Points, in no order, along strands that fork and pass close to each other.
In the rows, zero is written as 128.
Points whose rows are less than 38.8 apart are linked; no others are. Some points are linked to none.
Q495: [121 137 167 189 135 111 146  68  88]
Q633: [162 192  84  96 127 116 127 105  85]
Q924: [152 167 104 119 138 110 154 121  80]
Q513: [158 182  91 102 132 111 144 115  80]
Q703: [133 113 107 116 127 185 114 163 119]
Q683: [ 59  89 116 152  95 158 142 143 154]
Q163: [144 153 142 144 140 140 131 105  98]
Q541: [155 170  74  71 129  95 145 147  88]
Q40: [146 163 137 110 138 177 100 121 125]
Q575: [115 127 147 186 132 109 154  88  86]
Q537: [177 128 103  81 150  69 133 169 147]
Q986: [ 64  81 112 140  92 152 139 158 160]
Q678: [146 143 107 116 138 116 149 144  85]
Q346: [138 100 106  95 131 125 133 180 122]
Q258: [137 169 186 101 133 151 106 100 123]
Q955: [ 75  93 118 149 100  95 152 140 230]
Q395: [158 195 130 130 135 104 145  75  80]
Q111: [114 109 122 148 128 134 140 137 103]
Q837: [148 162 118 135 139 114 153 113  79]
Q402: [138 183 174  82 129 151 101 102 123]
Q555: [168 138  99  78 147  68 142 165 132]
Q808: [ 84  77 116 125 102 104 135 156 192]
Q69: [109 133 185 188 132 121 132  65 107]
Q319: [ 84 120 186 169 118 158 105  85 143]
Q867: [ 74  72 109 120  97 143 132 170 169]
Q446: [137 129 112 123 133 157 126 144 104]
Q471: [182 107  98 117 151  64 124 153 170]
Q887: [183  95  86 134 149  71 118 149 182]
Q184: [139 124 115 117 137 122 147 150  97]
Q452: [140 149 157 121 136 175  98 117 130]
Q66: [121 129 146 172 134 126 142  97  96]
Q429: [100  93 121 150 118 127 144 141 115]
Q122: [144 168 169 154 141 114 135  71  94]
Q7: [179 116 109 102 149  57 132 155 154]
Q280: [123 146 190 135 134 148 111  93 123]
Q105: [ 79  91 119 158 104 168 129 136 138]
Q420: [154 167 116 109 136 162 112 123 109]
Q191: [159  83 100 110 138  89 114 165 189]
Q287: [ 54  90 122 140  93 111 158 151 197]
Q339: [ 88  81 112 131 103  98 138 150 215]
Q169: [124 134 156 169 133 139 128  93 105]
Q974: [162 147  96  76 139  73 147 161 110]
Q63: [109  71 111 106 114 126 123 180 168]
Q378: [133 161 190 120 137 149 106  95 119]
Q786: [ 97  70 107 113 108 143 125 180 157]
Q782: [109 106 133 158 124 174 114 126 125]
Q247: [149  87 108  97 134  96 121 175 166]
Q260: [131 116 117 130 133 134 143 147 100]
Q501: [ 92 122 172 193 123 132 129  69 120]
Q360: [127 145 180 153 138 146 116  87 116]
Q635: [103  99 122 153 118 167 121 137 125]
Q210: [131 132 155 134 132 175  99 118 129]
Q457: [137 131 113 123 136 174 115 145 111]
Q681: [144 162 151 151 141 126 137  89  92]
Q398: [159 195 117  92 128 142 104  97 108]
Q845: [ 82 121 183 183 117 145 117  72 133]
Q929: [125  95 104 114 123 168 120 175 124]
Q556: [ 58  97 127 147  95 104 165 144 214]
Q583: [141 195 160  76 124 138 101  91 117]
Q977: [156 181 119 105 135 149 111 111 107]
Q934: [112 118 149 158 128 170 106 116 129]
Q473: [161 200  95  93 124 124 113  92  94]
Q604: [142  93 110  92 133 106 127 181 147]
Q358: [129  93 105  96 126 146 126 185 131]
Q427: [106  69 113 112 111 111 125 171 186]
Q494: [103 123 174 161 127 165 102  98 135]
Q961: [172  88  86 127 140  81 113 155 192]
Q90: [155 156  92  85 138  91 152 151  92]
Q937: [136 133 136 147 139 154 126 118 107]
Q179: [138 155 168 179 142 108 144  68  86]

A fork is a point with three links. Follow the links from the first point to the second and name the forks in between, in order.
Q184; Q358 -> Q260
Q105; Q845 -> Q934
Q681; Q845 -> Q495
Q457; Q837 -> Q260 > Q924
Q837; Q260 -> Q924

A fork is a point with three links, a tip a point with one. Leave the first point through the second and follow the links. Name the first fork or tip that comes.
Q40; Q452 -> Q934
Q378; Q258 -> Q583
Q937; Q163 -> Q495
Q427; Q808 -> Q287
Q887; Q471 -> Q541
Q179; Q122 -> Q937
Q703; Q457 -> Q260
Q260; Q184 -> Q924

Name the points in between on the shortest way along the links from the first point to the second, in order.
Q346; Q703 -> Q358 > Q929
Q398; Q210 -> Q977 > Q420 > Q40 > Q452
Q191; Q471 -> Q961 > Q887
Q808; Q867 -> Q427 > Q63 > Q786
